Each row is a point on a tangle of strands that fork, close into loops and nearly touch. The rows are in no order.
Points whose rows are less than 39 apart are linked; no others are.
J_900: [-34  11  15  11  26  29 -30 -13]
J_915: [ -3   2  47  31 -14 -40   2  30]
J_775: [ 64  -7 -76 -30 -10  12  37 -20]
J_237: [ 46 -21 -10  -7 -25 -52  18  22]
J_50: [ 44 -12  14  -8 -21 -48  10  33]
J_341: [ 53   4  -4 -32 -13   2  -8   9]
J_246: [ -7  12  19   1   7  24 -30 -10]
J_57: [ 12  21 -24 -10 -23  59 -22 -50]
J_30: [-50  13  37 -13  74  25 -19  22]
J_304: [ 75   6 -21 -56   4   6   4  20]
J_514: [ 31  22 -34 -20 -33  55  -9 -48]
J_852: [-17  17  -2   2   4  50 -35 -35]
J_865: [-13  -2  24  30 -21 -21 -11   0]
J_409: [-87 -12   1  28  40  10   2 -17]
J_4: [  6  23  39 -20  32  32 -43  14]
J_339: [-92  -7  23  43  43 -20  40  26]
J_312: [  8  -6 -13  14 -39  -2 -11 -28]
J_577: [-74  -3  10  25  39  11  -7 -10]
J_38: [-104  -14   10   30   48  -21   59   30]
J_817: [ 49 -23 -27 -11 -24 -44  22  11]
J_190: [-114  -25  -19   17   42   -6   41  -11]
J_221: [ 59 -16 -65 -25 -17  -4  29 -11]
J_676: [ 40 -16 -58  -8 -45  -3  17 -33]
J_663: [ 22  -8  10   8 -32 -30  -3   7]
J_33: [-114  -22   -1   13   45  -22   76   30]
J_344: [-70  -4  33  62  17 -26  19  17]
J_796: [-105  -18  -11   25   43    1   22  -17]
J_337: [ 58 -27 -48 -16 -13 -37  31  11]
J_650: [ 16  20  40 -18  16  17 -36  17]
J_146: [-66   9  34 -18  88  16  -2  34]
J_596: [ 33   0  35   2 -17 -46   3  41]
J_649: [  1  -3  38  37 -29 -49   7  27]
J_992: [  0   8  46  19  -4 -26 -12  29]
J_894: [ 43   2   7 -22 -16  -9 -13  14]
J_73: [-34   9   3   5  22  45 -34 -27]
J_257: [ 27  14  -8 -20 -19  34 -21 -19]
J_374: [ 54  -9 -40 -26 -24  -3  12  -8]
J_973: [ -9  25  34 -15  42  43 -42   5]
J_34: [ 64   6 -69 -39 -14  30  31 -25]
J_160: [ 28  -1  15  -5 -22 -21 -10  10]
J_353: [ 67  11 -13 -48  -5  13  -6  10]
J_258: [ 50   5 -55 -30 -34  31  17 -37]
J_790: [ 58 -25 -64 -17 -12 -25  34  -1]
J_554: [ 28  13  36 -16   4  -1 -26  25]
J_746: [ 30 -15 -44   4 -52  -6   7 -36]
J_421: [-29  19  39 -11  58  30 -34  17]
J_916: [ 15  11   7  -6 -13  20 -27 -14]
J_842: [-34  -1  34  46  -7 -23  -3   8]
J_777: [ 43  -7 -27 -18 -32  -1   1 -14]
J_385: [  7  18 -11  -7 -14  51 -29 -37]
J_707: [ 17 -10  18  21 -36 -46   6  12]
J_354: [-93  -9  19  59  30 -24  35  16]
J_757: [ 38  12 -45 -20 -38  42   2 -47]
J_960: [-50  -3  38  54   1 -26   6  15]
J_994: [ 17 -12 -27  12 -49  -6  -2 -33]
J_140: [  7   7  42   6  -1 -14 -21  22]
J_801: [-57   3  15  17  35  19 -19 -12]
J_547: [ 45  13  35 -30   5  -2 -23  32]

A piece is all that can be reached along the links. How many separate loops has the piece of each point below (a circle has one, a figure eight two, a Y none), and how many tips (points with one link)?
J_900 -> loops 1, tips 3
J_304 -> loops 0, tips 3
J_33 -> loops 0, tips 2
J_676 -> loops 0, tips 2

A fork is a point with three links, a tip a point with one. Leave the first point through the second and follow the links. Name the first fork or tip that comes.
J_865, J_842 -> J_33
J_514, J_757 -> J_221
J_385, J_852 -> J_900
J_312, J_994 -> J_676
J_775, J_34 -> J_385
J_160, J_894 -> J_304
J_663, J_707 -> J_554

Name the points in between on the shortest way along the links from the first point to the second, in order.
J_33, J_344 -> J_38 J_339 J_354
J_146, J_547 -> J_30 J_421 J_973 J_4 J_650 J_554
J_894, J_649 -> J_160 J_663 J_707
J_258, J_73 -> J_757 J_514 J_57 J_385 J_852
J_916, J_409 -> J_246 J_900 J_801 J_577
J_337, J_777 -> J_790 J_221 J_374
